Points, in no order, along strands that fork, close into loops and pass close to each other.
In the rows, 128 means zero.
Two points are linked if the straight distance between their rows is under 139. Some points are linked to none.
k401: [154 140 136 108 157  94  98 147 114 166  76 122 145  81 173 123 104 147
 149 138 142 165 103 122 127  93 124 207 106  92 125 107 174  62 104]
k175: [167 107 136 128 177 129 160 140 168 119 105 126 139 139 178 133 138 136
 148 103  94 167  63 119  89 130 106 166 110  95 126 165  81 151 117]
k498: [173 131 128 127 170 107 142  93 165 102 128 109 127 126 142 101  99  87
 120 111 140 116 112 155 107 115 173 114 198 142  79  71 102 121  89]
k853: [103 132  79 115 120 176 138 136  76 157  88 133 147 141 108 145 115 137
 107 133 136 126 138 123 172 106 135 113  63  95 110 178 149 106 142]
k107: [110 164 137 111  92 162 199 119  99 148 107  96 152  98 146 141 184 132
 116 136 149 103 164 131 164 141 132 117 146  85 124 187 122 124  72]
k622: [101 132 154  85 110 117 132 162 105 187 119 130 179 142 134 115 128 166
 142 152 160 157 103 132 109 115  90 145 138 107 197 184 131 102 111]
k832: [ 76 103 109 114  67 163 219 111  71 122  99 107 147 148 129 130 115 156
 111 158 164 116 115  91 158  84 149 134  66  94 141 189 117 130 182]
k668: [151 137 108 130 134  89  59 170 131 139 107 133 113  91 164 125  81 139
 150 133 127 126 113 116 136 102 134 181 115 129 131  90 172  53 114]
k843: [ 90 142 135 100  85 125 137 140 106 168 156 129 138 156 117 105 149 142
 118 145 137 128 134 142 131 139  96  94 130 131 173 163 126 111 138]
k154: [168 148 127 117 198 105 107 162 154 152 175  94 112 168 138 115 111  89
 160 133 124 185 121 171 134 130 140  45 127 139  81 140 109  81 103]
k331: [111 118  85 154  96  74 156 121  89 150 121 203 153 161 118 145  86 143
 108 120 157  87 139  89 118  82 153  96 151 142 119 138 174 149 184]
k967: [132 155 178  61 158 129 123 150 121 163 148 144 156 137  72 132 174 125
 122 145 119 201 113 148 127 162  77 115 142 162 151 130 156 137 117]
k399: [ 95 113 139  99 124 140  96 136 104 130  87 176 149  99  86 147 109 166
 122 146 161 163 135 106 125 122 118 178 103 163 172 131 162 154 153]
k975: [ 66 117 131  75  53 143 161 138  74 129 111 125 130 127 139  79 130 131
 131 140 173 146 152 137  66 140 110 158 117 117 145 114 118 137 125]
k595: [ 91 126 133 143  98  65 148 119  88 152 147 178 143 172 116 101  87 157
 114 121 144 119 126 100  63 102 115 113 166 120 158 117 153 149 184]
k119: [181 128 116 125 127 146 187  98 118 137 122 147 112 130 123 148 129  85
 145 158 155  90 159 149 200 117 167  49 144 171  80 154  88 144 149]
k996: [131 113 153  98 111 171  96 123  99 123 148 115 105 164  85  96 158  95
 134 152 126 143 138 147 194 158 116 109  96 155 136 101 123  99 162]
k957: [149 144  43 131 133  91 122 178 108 177 156 153 109 123 114 169  59 122
 129 111 144 128 157 138 103  93 137  66 116 175  90 169 159 115  87]
k215: [100 113 177 160 130  57 154  95 101 114 158 194 136 155 114  88  86 143
 119 116 135 132 126 108  66 115 121 139 205 127 139  70 136 135 184]
k457: [133 123 103 148  99 102  47 111 177  91 103  97 114 123 149  86 103 129
 116 127 142  65 140 131 112 105 178 157 164 132 142  90 134  97  93]
k143: [111 127 129  90 105 157 110 157 129 162 105 122 178 102 146 147 136 178
 133 129 158 128 129 112 104 126 106 153 112 122 175 194 129 124  95]
k542: [141 100 135 164 127 142 148  95 172  83 141 108 108 184 170  66 131 101
 126 100  88 115  92 131  81 139 137 153 101  76 126 101  86 144 125]
k771: [123 128 164 144 128  56 123 112 104 127 141 168 151 138  92  78  66  99
 108 138 148 125 147 133 109 117 136 133 227 145 135  60 166 113 138]
k962: [140 168 110  94 158 175 153 157 106 153 103  97 105 139 142 158 152 107
 190 147 116 149 131 155 171 130 129  84  58 111  74 182 105 112 120]
k615: [119 150 137 147 154 116  92 124 173  68 164 109  77 105 168 131 106 130
 130  76  80 121 105 105  70 141 137 130 111 122 106  59 109 122 144]
k412: [152 147 115 174 152 104 166  78 146 121 172  80  94  94 156 115 121  81
 100  90  97  88 168 148  94 137 136  83 155 104  69  80 134 147 119]
k829: [106 154 107 143 151 135 177 109 138 145 129 146 151 131 122 143 163 158
  82 106  99 153 129 122  78 124  86 116 100  82 121 158 159 186 123]
k163: [154 152 139 103 198 106 134 157 127 153 150 120 110 177 137 113 143 104
 160 145 115 220 109 163 130 142 116  73  81 122  92 152 123 103 141]
k961: [168 138 130  96 134 167 166 151 168 139 115 118 146 118 155 169 156 123
 162 123 110 111 107 128  96 144 123 111 144 163 121 207  62 192  92]
k408: [142 125  96 181 149  74  55 176 167 145 143 158 133 148 130 149  82 152
 137 117 115 123 113 113 161 112 133  94 129 123 136 156 139  70 148]
k335: [146 124 144 166 150 116 155  82 152 109 161 179 124 120  87 155 146 133
  84 111 106 120 155 111 141 137 130  83 159 150 116 116 152 183 167]
k115: [136  99 122 171  97 111  74 112 199  97 108 112 162 159 164  84 108 149
 125 125 137  71 110 125 125 103 163 143 174 116 171 130 101 101 115]
k91: [107 116 149 124  75 158 102 122  89 111 117 118 122 122 102 100 150 107
 125 166 159 107 167 142 215 147 145 134 123 145 152  98 136  82 138]
k519: [138 135 157 183 160  93 149  93 150 142 112 121 147 134 149 109 148 156
 141 152 129 141  93 128 174 106 121 153 139  42 157 127 141  79 129]
k405: [111 135 126 129 146  76 127 141 148 122 136 176 125  95 165 130  76 160
 131 100 125 157 101  88  75 116 115 152 143 118 134  95 121 112 155]
k114: [127 134 111 149 125 115 199 101 106 159  90 110 175 121 168  83 135 108
 115 138 150 135 149 149  89 113 124 157 169  54 124 134 136 132  82]
k644: [131 110 130 137  90 128  81 125 112 114  93 127 139 116 104 110 121 112
 126 172 170  93 159 133 225 120 177 159 156 160 166 103 164  63 109]
k888: [170  80 119 114 170 172 118 131 136 128  81 141 164 147 118 140 114 101
 129 142 137 138  97 131 155 109 142 161 131 162 133 158 100 149 122]
k304: [131 150 158 106 206 109 147 133  99 151 145 148 116 161  99 111 132 113
 123 131  97 217 107 148 122 125  91 104  93 124 104 115 155 121 158]
k882: [101 147 145 114  65 144 140 117 118 135 184 123  98 141 124 114 172 151
 123 130 111  90 165 146 166 152  93  70  95 132 159 165 111 123 180]
k121: [121 158 130 124 154  77 152 150 156 121 183 164 103 108 125 176 134 152
 125 107 116 139 141 104  82 151 116  39 142 187 107 136 146 152 161]
k92: [161 129  89 174 141 167  85  93 172  94  78 121 116  83 111 183 128 135
 113 117 129  81 158 122 165 118 176 152 127 127 100  94 141 158  94]
k35: [134 147 178  86 197 126 155 118 107 152 136 143 142 149  74 112 151 104
 103 134 101 221 108 145 101 142  90 143 134 120 118 100 175 150 114]
k477: [127 104 102 116 124 208  99 126 134 125 148  93 130 167  88 126 131 103
 114  89 118 124 151 140  94 147 123  96 119 131 103 139 101 165  84]
k413: [121 145 139 117 142 104  74 148 158  76 174 106  75 110 153 116  87 110
 138  94 103  99 124 115  86 146 154 103 142 182 116  39 124 104 146]
k185: [115 138 128 175  88 127 101 115 149 125 143  78 119 145 165  86 156 146
 134 134 108  97 131 132 151 131 123 129 108  54 165 125 118  72 121]
k448: [130  38 130 147  76 162 137 141 120  89 133 117 141 171 140  89 125  91
 130 157 130  95 102 111 158  92 153 160 139 172 183 166  49 144 167]
k998: [132 143 152 113 180 109  61 133 111 121 117 122 115 100 125 114 102 118
 114 122 111 186  97 124 126 117 153 177 123 148 104  28 166 104 136]
k141: [153 153 116 152 193  90 111 152 179 150 134 143 144 116 152 151 121 147
 133  94 110 165 107 126 102 125 111 100 148 102 109 156 125 115 104]
k807: [174 132 110 129 160  91 113 158 171 148 143 120 135 160 157 108  95  95
 164 130 136 127 112 156 136 117 146  62 160 135 104 153  90  78 104]
k989: [159 116 192  82 156  84 146 143 178 117 147 151 142 127 144 123 133 127
 154 126 134 163  73 130  94 150 102 150 196 181 161 116  98 140 112]
k490: [135 126 196 102 131  85 166 118 146 125 150 172 138 113 107 140 163 159
 138 160 134 155  93 127 138 154  90 154 183 164 198 125 120 151 146]
k157: [108 156 109 182 118 149 115 102 146  93 137 109  69 102 147 135 136 133
 135 106  82  96 148 105 127 147 119 140  55  72 113  86 129 143 160]
k621: [130  99 117 178 121 139 137 100 157  72  94 114 127 153 181  84 101 124
 138 119 125 109  99 119 114 111 162 174 105  77 136 106  85 124 145]
k858: [137  78 126 166 142 118 133  97 170  63  97 163 136 148 166 103  85 126
 124 103 124 124  79 106 102 102 158 191 147 122 119  98  78 141 149]
k814: [133 126 150 103 136  65 136 140 106 160 140 166 165 110 105 109  70 103
 120 132 169 137 147 137  93 119 134 118 242 175 134  82 167 123 101]
k976: [150 173 154 111 144 112 165 113 182 107  85  96 124  52 173 155 186 152
 168 144 135 122 114 131 134 143 127 187 151  93 142 106 131 126  76]
k176: [147 113 144 103 118 169 151 151 159 119 104 120 157  86 161 174 156 146
 162 138 135  97 118 105 134 133 133 159 143 163 166 203  68 171 107]
k518: [140  99 147 148 105 144 163  83 154  72 115 153 116 125 130 116 143 116
 126 141 136 102 136 124 154 147 153 149 134 141 141  96 103 160 156]
k740: [112 111 168  97 140 109  98 154 147 109 166 176 124 129  88 137 113 153
 124 118 112 160 104  96  92 152  96 136 142 208 179 100 135 163 166]
k547: [ 62 124 133 117  71 160 187 101  85  97 102 156 146 111  93 155 174 166
  87 146 166 125 146 111 147 126 130 155  98 135 142 158 154 192 155]
k634: [118 129 110 137 127  82  75 179 141 149 145 175 133 132 136 150  95 178
 142 131 127 126 113  97 147 125 113  92 121 157 177 165 135  95 167]
k21: [105 118 150 163 136 124 185  90 116 130 117 144 137 132 124 122 148 167
 128 157 135 147 103 115 162 117 108 165 107  68 175 151 128 118 165]
k208: [126 143 144  96 143 193 156 140  86 138 103  91 113 125 119 161 189 141
 160 152 105 151 117 122 214 138 125 123  42 114 106 179 109 105 147]
k791: [138 119  97 168 154 102 121  90 126 139 163  59 109 112 136 122  83  79
  76  95 102 119 154 171  95 115 139 103 158 119  79  71 151 122  73]
k395: [142 129 108 210 133  99  93  75 195  93 148  96 133 133 140 107 127 127
  76 104 100  91 149 135 104 120 150 121 181  82 114  88 148 136 102]
k577: [134 116 179  86  95 140 142 117 125 137 106 149 185 117  96 124 154 115
 112 167 184 127 151 153 179 139 140 139 215 178 169 142 112 144  85]
k224: [124 146 110 155 185 111 133 126 155 150 136 165 149 117 103 174 123 155
  93  91 103 163 117 104  94 129 102 107 128 117 120 147 160 172 126]
k956: [136 136  86 148 148 166 141 110 114 104 102 161  84  94 112 169 117 112
 134 132 112 103 149 113 183 133 149 104  66 142  77 103 127 149 181]
k594: [155 124 113 152 126 180 109 116 178  87  63 116 145  63 143 190 139 148
 150 127 148  69 152 100 162 114 184 171 127 124 129 148 123 159  89]
k835: [ 93 118 107 130 109 167   4 165  94 146 140  91 119 128  95 132 145 148
 104 114 110 150 151 110 129 154 101 150  79 109 114 106 169 104 114]
k532: [123 153 108 164  54 115 141  99 134 131 132  70 131  85 153 128 162 106
 113 121 128  58 195 158 110 151 137 136 193  89 121 134 146 140  42]
k985: [157 141  86 107 144 120 103 181 139 154 148 132 101  91 112 182  70 110
 153 109 153 103 161 135 113 120 149  64 138 202  91 133 122 125  79]
k809: [106 136 105 125 119 128 138 143  79 157 102 152 118 128 118 121 112 133
 128 158 141 133 141 124 181 112 126 120  81 108 135 130 158  77 164]
k106: [172 142 114 131 164 156 146 146 190 127 111  99 138 130 185 154 139 124
 180 104  98 113  90 132  95 132 133 128 119  93 110 186  68 157  90]
k390: [135 139  49 112 115 105 125 169  65 188 145 123 119 125 109 124  66  95
 117 129 135 140 160 156 127 111 119 108 123 158 103 139 194  86  94]
k527: [149 134 173  62 166 117  97 141 115 119 114 125 109 111 132 105 123 116
 160 139 127 189  86 127 129 138 130 177 110 162 120  43 135 104 138]
k540: [113 136 117 143 127 152 114 122 155  79 153 122  95 116 149 127 107 118
 123  68  79 112 130  97  38 143 137 133 106 119 106  80 100 179 123]
k396: [100 132 166 176 119 117  79  94 137 110 128  73 130 132 117  87 213 164
 110 133 111 157 110 143 136 135 103 204 104  56 155  91 169 108 114]
k462: [126  81 118 114  97 143 112 157 123 129 134 121 141 182 148  85 111 112
 147 145 122 105 101 123 131 126 130 120 119 154 169 155  59 122 158]
k263: [123  72 121 157  82 142 176 109 112 112 115 139 166 150 149 136 144 130
 114 153 153  85 120  91 144  90 168 144 166 162 172 196  71 169 157]
k750: [146 135  99  87 104 169  86 167 147 150 134 123 128 104 101 176 112 124
 146 117 144  85 156 134 121 139 134  89 148 183 120 153 109 150  82]
k292: [113 165  96  91  98  95 138 169 126 151 175 153 104 136 126 166 120 142
 132 135 137 119 150 128 116 130 131  29 104 185 101 157 146 151 170]
k201: [109 125 155 156 108 156  76 121 143 118 131  63 125 148 137  95 193 161
 142 138 114 138 104 135 154 136 118 172  84  66 165 113 118  87 119]
k881: [105 121 154 107 141 107 182 127 112 150 134 144 115 113 135 125 139 169
 169 175 156 154  72 126 149 129 109 169 104 105 177 133 123  92 173]
k892: [ 82 114 118 143  86 190  40 159  72 125 105  76 122 130 116 126 165 151
 117 117 141 136 143 107 169 143 113 162  67  72 123 140 165  88 110]
k169: [125 135  94 110 118 171  75 191 125 164 118  92 139 151 155 146 122 149
 174 121 115 115 120 118 132 129 129 104  61 123 146 204  88  91 127]
k287: [116 102 180  86 136 120  74 145 130 123 131 171 154 127  72 130 115 155
 130 133 151 179 110 115  93 141 104 185 152 194 187 107 151 162 132]
k682: [105 147 136 131  51 142 175 107  90 126 123  75 132  88 140 121 182 109
 121 134 161  68 207 154 155 151 136 127 181  88 119 162 129 126  50]
k120: [127 112 124 109 117 145  67 138 117 126 137 106 115 168 114  74  96  84
 129 140 131 130 132 142 147 134 139 117 114 152 124  66 115  91 152]
k982: [138 155  88 154 130 150  95 157 157 150 148  98 116 147 153 143 140 136
 155 112  97 113 133 137 137 139 124  68  74  99 116 185  97 109 116]
k522: [158 135 129 128 193 105 130 145 106 177  74 161 181 115 144 124  92 136
 145 140 145 170 101 130 128  93 119 162 136  83 125 154 156  91 108]
k833: [142 150 151  61 158 124 114 160 118 164 170 117 133 139  79 126 141 101
 135 145 135 181 136 158 132 156 101  68 147 190 125 122 146 115 114]
k44: [ 45 113 160  72  39 142 162 126  70 107 128 140 138 145 102  97 166 152
 122 149 189 141 127 139  98 145 110 162 116 152 176 142 120 155 148]
k468: [141  94 148  90  87 127 151 150 124 123 176 121 102 182 151  91 140 103
 151 148 107 120  95 138 117 140 112 102 117 174 167 155  60 137 174]
k428: [126 133 101 173  88  91 113  97 155 113 116  94 129 104 164  92 120 112
 101 123 134  87 161 141  93 120 154 150 177  92 126  96 134 133  81]
k211: [157 123 133 183 126 127  82  82 213 101 134  98 162 167 144  89 150 139
 101 113 116  98 111 146 104 117 150 140 181 101 145 129 104 135  82]
k797: [103 146 140  85 104  70 179 157 108 166 136 161 100  68 149 130 118 176
 177 166 174 131 107 113 125 134 105 162 137 132 191 124 148  73 139]
k297: [131 128 120 132  96 179 156 115 118 116 164 118  90 163 130 120 158 121
 131 122  91  82 146 142 165 134 125  69  74 128 122 185  84 151 183]
k779: [110 132 114  93 131 109  86 162 102 159  97 201 143  91  94 171  74 170
 122 137 158 141 140  91 126 110 117 151 116 177 160 127 192 128 141]
k910: [120 121 138 184 136  88 115  95 136 119 163 149 112 136 126  78  95 122
 108 124 102 122 137 128 140 124 112 116 141  90 131  73 150 100 185]
k225: [127 130 161  86 150  96 131 135 137 139 144 157 156  77 123 128  93 111
 105 108 163 150 142 118  48 133 128 133 201 193 127  81 154 167  90]
k681: [129 104 123 105 128 157  76 172 114 153  95 109 162 122 140 142 122 153
 151 141 146 130 105 106 162 112 131 157  91 138 166 175 118  81 127]
k525: [ 95 118 102 102  83 148 214 128  91 149 107 119 148 173 171 116 120 154
 130 139 146 122  94 115  88  99 127 121  79  95 134 182  98 150 163]
k402: [146 162  95 135  91 143 184 110 118 144 129 143  95  98 128 181 151 115
 141 139 139  54 188 131 179 137 160  67 127 146  89 148 125 162 139]
k754: [122 143 114 105 136  55 197 149 104 150  94 194 107  80 162 135  81 149
 170 152 162 146 110 113 138 109 118 157 138 124 131 116 148  63 152]
k359: [131 163 142  83 111 162 193 122  81 157  98  73 131 106 148 106 177  93
 151 161 138 127 149 165 180 149 125 121 134  80 109 152 128  74  78]
k904: [146 152 155  84 139 142 108 141 104 120 120  98  72 107 131 113 142  95
 172 153 114 161 112 145 157 161 122 149  82 138  95  40 131  94 148]
k928: [123 126 129 189 111 174  92  93 169  73 140 120  95 121 121 147 179 154
 110 109  75  99 145 105 155 155 129 146  73  91 137 113 125 157 155]
k227: [ 97 155 122 166 143 142 150  86 108 161 117 135 169 125  81 142 172 148
  66 124 108 156 158 140 111 128  87 137 139  57 123 161 184 180 101]
k365: [ 96 145 163 102  89 187 100 151 110 114 148  78 122 128 118 172 193 171
 137 133 119 103 124 102 188 168 103 135  97 141 163 204  76 116 126]
k664: [127 113 132 134 110 164  89 108 151  69 116 127 112 121 107 113 143 104
 124 128 127 119 147 124 133 152 151 155 119 150 130  75 118 162 128]
k262: [ 90 133 124 114 126 124  50 157 122 129 175  85 122 129 120 103  93 111
  99  95 107 152 146 121  52 149 117 126 121 145 144  72 155 122 115]
k2: [148 148 107 110 142 143 142 128 122 151 113 113 125 102 135 133 126  94
 136 130 123 126 148 151 124 136 127 112 131 115 102 116 132 128  92]
k971: [137 124  82  92 127 181  90 164 118 174 150  92 133 151  78 162 116 122
 121 105 145 120 150 158 113 119 115  58 125 142 100 166 104 135  60]
k981: [198 146 140 105 186 103 114 128 182 135 114 131 137  98 121 169 140 117
 151 140 137 140 112 159 176 123 147  97 182 174  99 123 121 111  83]
k566: [169 131 115 127 138 108 162 138 134 147 140 144 109 152 144 125 114  89
 166 158 147 115 146 163 175 130 160  44 143 161  83 162  85 102 155]
k512: [106 151 159 140 133  71 110 123 120 150 139 147 107  78 105 143 153 175
 128 159 128 171 126 122 150 149  78 173 128 105 176  74 190 110 142]
k45: [180  77 119 146 189 141 122 130 139 148  89 142 187 173 131 118  86 108
 135 144 143 140  70 139 165  82 143 154 167 132 134 181  94 118 122]
k786: [106 134 169 145 112 143 198  69 118 119 122 170 162 125  78 151 203 155
  86 148 134 136 154 129 167 134 119 150 144 113 160 163 154 189 132]
k273: [148 132 150 117 123 194 109 134 164 107  71  96 172  67 144 187 163 152
 154 122 155  90 150 106 137 130 156 172 135 126 139 191 118 159  61]
k702: [111 126 106 105 135 129 215 150 117 135 108 141 129 155 164 141 127 160
 141 149 127 156  66 124 105  98 103 132  63 112 126 187 101 151 180]
k948: [130  93 107 131  97 199 150 122 111 112 145 108  97 200 133  94 132  90
 139 109  90  94 124 132 119 139 131 105  57 114 101 157  74 153 164]
k530: [160  73 118 116 146 186 115 137 155 112 152 120 126 181  93 145 122  94
 105  91  99 129 114 124  83 140 131 113 109 165 116 146  88 195 101]
k298: [121 144  66 123  69  77 156 162  95 171 146 181 126 157 139 160  93 140
 124 132 159  82 145 116 129  87 153  56 125 166 111 170 161 119 172]
k232: [ 81 120 158 106  85 110  51 153  92 126  87  98 149  73 125  94 143 141
 132 127 183 163 146 149  88 134 103 228 101 119 151 111 179 101  83]
k32: [180 124 155 157 174  93 147  85 199 121 150 130 163 145 119 112 133 107
 103 117 125 119 112 153 120 127 138  97 242 124 114 108 123 143  82]
k741: [ 89 131  95 129 123 140  40 162 107 154 171  99 119 139  87 131 118 126
  86  99  94 143 158 121  95 149  94  98  99 133 133 110 169 113 132]
k643: [171 111 136 148 143 126 146 114 181 147 172 130 160 158 113 139 146 114
 109 109 128 115 122 138 107 134 128  66 198 165 123 152  95 168  94]
k993: [ 82 124 106 103  89 195 203 116  53 119  78 109 137 128 113 129 133 142
 105 150 159 124 140 113 187 106 138 124  58  80 105 179 139 109 156]
k435: [100 147 109  84 102 109  83 186 120 164 135 173 120 114  93 169 119 178
 118 139 133 133 140 103 153 135 101  97 106 182 171 153 164 110 163]
k193: [ 65 103 137  75  41 150 196 114  64  97 114 155 134 147 105 123 151 145
 108 168 185 124 131 126 118 121 134 153 102 168 138 131 131 181 187]
k565: [ 95 103 113 108 104 208 109 126  74  93  77  91 122 151 121  72 128  77
 142 124 153 139 142 148 113 136 147 184  76  99  90  96 110 134 104]
k561: [111 128 101 177  95 104  97 123 126 138 152 109 115 149 157  77  97 122
 119 124 104 106 145 132 118 127 123 115 109  73 142  96 138  82 152]
k606: [ 93 121 116 123  67 108 210 103  82 158 134 133 176 197 161 113 145 143
 110 136 163 103 114 126  95  81 129 101 133  98 141 178 114 160 175]
k305: [118 132 113 146 131  73 166 138  74 148  98 166 105 111 132 116  84 140
 147 163 149 142 128 119 172 102 122 159 112 100 141 105 177  58 163]
k132: [164 133 153 126 216 104  86 120 134 118  97 141 131 133 135 120  88 118
 128 113 108 195  64 135 134  88 158 176 145 120  71  66 145  88 138]
k460: [103  90 109  63 111 190 161 164  99 105  86 138 121 142 142 141 107 138
 138 135 127 135  90 104  71 116 117 176  48 161 131 166  96 181 165]
k109: [186  72 120 110 185 193 106 139 156 121 115 133 133 159  85 175 120 102
 110 102 114 155 103 132 125 116 143 158 112 175 109 141 103 189  93]
k855: [135 123 175 203 141  77 120  72 132 100 130 177 138 139  94 100 109 141
 117 146 117 119 133 129 169 113 122 147 180  86 150  81 163 109 174]
k687: [157 137 125 153 133  94 153  96 166 103 154 140 108 101 160 119 114  97
 127 107 120  92 146 121 106 135 151  90 175 132  85  83 115 132 133]
k593: [140 108 111 160 116 170 162  94 131 115 147 109 111 185 151  73 130  89
 119 102  91 105 130 138  95 137 131 108  83  68 100 129  89 151 139]
k745: [151  68 151 150 170 111 122 133 184  84 118 155 122 163 168 121 103 136
 128  84  93 152  43 107  73 116 127 204 116 104 137 125  87 143 131]
k288: [112 148 132  97 137 123  70 140 111 119 161  53  94 108 147 105  85  85
 115 105  98 135 135 144  78 138 141 129 132 153 105  44 149 101 105]
k733: [134 131 135  88 114 131 198 152 120 132 138 123 115 146 162 137 155 133
 160 169 123 130  88 137 146 118 108 109  99 160 144 199  62 144 171]
k818: [112 115 123 124 112 210  54 125 128  82 119  95 115 138  84 136 152 108
 124  98 126 129 151 136 111 161 130 161  98 132  94 108 120 172  88]
k510: [135 145 137 154 230 108 129 120 103 141 111 161 134 144 115 124  91 120
 121 108  91 219  84 124 117  98 122 148 108  80  80 102 152 111 149]
k125: [160  97 137 163 126 120 168  75 147  94 148 168 117 136 137 125 120 106
 121 119 119  98 137 114 145 135 149  99 155 156 103  96 104 168 188]
k172: [140 152 117 168 121 134 115 133 156 124 154 122  82 149 162 136 141 135
 172 128  92  92 138 138 175 137 133  64  70 102 123 177  83 104 176]
k400: [ 98 155 149  73 111 196 140 150  66 128 108  70 126 120 115 165 177 157
 140 141 137 120 124 107 215 144 117 126  78 118 126 213 105  96 123]
k601: [159 147 111 184 216  60  96 139 183 124 162 136 115 107 130 181 106 133
 118  91 104 153 133 131 126 117 140  79 161 131  69 128 153 102 103]
k325: [144 132 110 139 115  92  46 149 121 133 115 132 126 105 119 125 104 124
 121 151 137 113 141 128 187 110 152 167 156 167 146  83 196  64 112]
k19: [180  74 135 127 156 153 170 118 161 132 165 121 140 186 100 142 145  90
 102  95 110 122 111 136  78 126 138  82 164 173 116 156  87 208  85]
k318: [153 159 139 127 166 128 124 117 131 114 131  96  79 100 141 127 136  93
 147 121  89 149 131 146 141 146 129 123  98 115  78  61 140 114 137]
k453: [146 173 141  67 141 170 177 136 110 149 113 102 110 113 132 136 174  92
 174 151 119 143 142 163 156 157 113 103 109 124  92 143 106 127 100]
k246: [ 86  81 122 147 104 198  54 128  92  74  81 109 133 143  86  98 148 112
 119 101 157 137 142 135 115 138 143 200  66 114 106 117 126 152 111]
k537: [125 135  89 160 132 197 121  87 125 100  79 108 111  82 100 175 153 111
 114 117 126  98 179 130 159 142 147 152 108  92  78 113 142 173  94]
k760: [ 86 135 115  96  87 176 151 127  80 127  98  98 106 119 146  94 133 110
 146 127 135 139 152 138  80 148 107 161  81  86 112 101 117 134 121]
k811: [141 114 164 159 137 111 186  78 152 119 140 194 152 144  96 157 173 151
  90 123 109 126 123 106 131 133 114 129 177 144 149 164 140 219 152]
k259: [115  86 129 170  89 119 190  80 106 131 120 169 170 171 135 110 133 134
 113 142 157  98 130 100 134  95 148 135 157 120 155 160 108 173 176]
k677: [153 141 104 157 160  48 111 134 119 141 170  92 100 111 139 123  71  89
 105 112 107 118 143 165 122 132 142 102 175 160  93  85 175  80  87]
k489: [169 126 110 151 202 125 148 125 124 174  84 170 182 148 112 135  78 127
 118 125 146 160 107 141 129  83 133 130 159  93 103 163 134 127 114]
k48: [124 134 143 114 136 114 113 155 169 105 190 159  99 124 122 155 138 157
 124 104  89 125 122  87  79 165  94  82 119 188 160 122 126 160 169]
k254: [140 140 159 113 211  90 126 167 138 155 201 111 137 162 111 119 116 109
 127 125 137 178 132 169 102 138 116  41 166 179 118 130 145 107 104]
k890: [101 168 110 139 124 173 152 108 116 106  83  93 103  60 140 162 151 105
 141 113 109 116 169 127 106 154 123 175  98  79  79 102 132 178  89]
k8: [111 148 159 128 130  85 146 112 133 144 138 170 131  98 107 137 149 152
 122 145 132 150 130 123 130 151  92 142 160 131 169 106 157 133 139]
k474: [156 144 131 145 149  57  70 139 137 142 154 112 110 116 115 117 101 105
 110 141 109 129 134 147 170 121 137 110 170 163 120  76 178  55 123]
k57: [ 95 154 152 153 106  91  67 121 141 122 140  87  93  74 121 130 181 165
 120 140 114 146 131 128 125 152  87 193 118 104 161  63 177 113 116]
k973: [120 121  84 105 119 118  93 152  80 156 136 125 112 127 101 102  62  81
 105 134 140 128 159 146 125 117 136 125 133 158 110  80 164  84 122]
k878: [115 142 121 134  82 169 204  90 113 124 109 121 135  95 131 164 180 140
 114 139 145  74 176 109 182 139 151 115 126 107 121 169 115 164 116]
k160: [133 119 193  96 161  75 142 127 165 102 155 172 151 108 128 126 110 129
 122 102 134 152 101 118  67 138 126 137 223 185 142  79 124 152 116]
k884: [114 157 114  95  66  59 216 123  88 153 135 165 103  96 166 124 130 129
 142 143 157  97 153 111  94 131 122 107 150 140 130 105 151 129 150]
k476: [103 136 132 139 109 199 101 124 138  99 123 111 122 115 112 179 189 166
 125 117 102 104 145 104 159 170 111 141  88 115 142 172 112 164 126]
k356: [103 134 103 168 106 140 171  86 144  89 132 143 100 114 156 127 137 131
 118  92 104 101 151  92  67 144 132 140  96  86 104  96 106 187 149]
k29: [157 121  95 183 177  64  62 156 181 119 157 146 120 132 134 161  70 136
 127  93 115 116 121 132 131 100 158  84 173 145  88 123 140  66 115]
k397: [152 130 182 187 154  70 126  85 151 114 114 147 150 154 117 101 134 155
 136 163 126 123  92 149 185 109 123 157 190  80 170 119 142  87 146]

A fork is a point with three links, a tip a point with one. Leave the first point through the second and follow the links. Name the first fork or tip that comes.
k910; k855 -> k525
k835; k741 -> k453
k814; k771 -> k227
k957; k390 -> k325
k975; k44 -> k125
k325; k668 -> k530
k175; k106 -> k890
k890; k537 -> k297
k91; k996 -> k477
k928; k157 -> k892

A piece is all that can be reached along the links. How many separate loops has the piece of each point below (a circle has one, a figure eight two, a Y none), and how many tips (points with one link)?
k304 -> loops 3, tips 1
k8 -> loops 1, tips 1
k518 -> loops 4, tips 0
k745 -> loops 1, tips 1

How many points has the smallest loop of links through each point below? Write none if it is on no loop.
k211 -> 5
k998 -> 18
k92 -> none
k668 -> 18
k833 -> 7
k525 -> 9
k19 -> 11

Name the points in between on the shortest way along the links from the first point to the second, in order.
k224; k771 -> k141 > k601 > k29 > k408 > k634 > k435 > k779 > k399 > k287 > k740 > k48 > k121 > k292 > k298 > k331 > k595 > k215
k855; k259 -> k397 > k519 > k21 > k881 > k797 > k754 > k305 > k809 > k853 > k993 > k832 > k525 > k606
k621; k622 -> k542 > k593 > k948 > k297 > k882 > k843
k745; k169 -> k858 > k621 > k542 > k593 > k948 > k297 > k172 > k982
k262; k878 -> k288 > k413 > k615 > k540 > k356 > k157 > k928 > k476 > k365 > k400 > k208 > k962 > k453 > k359 > k107
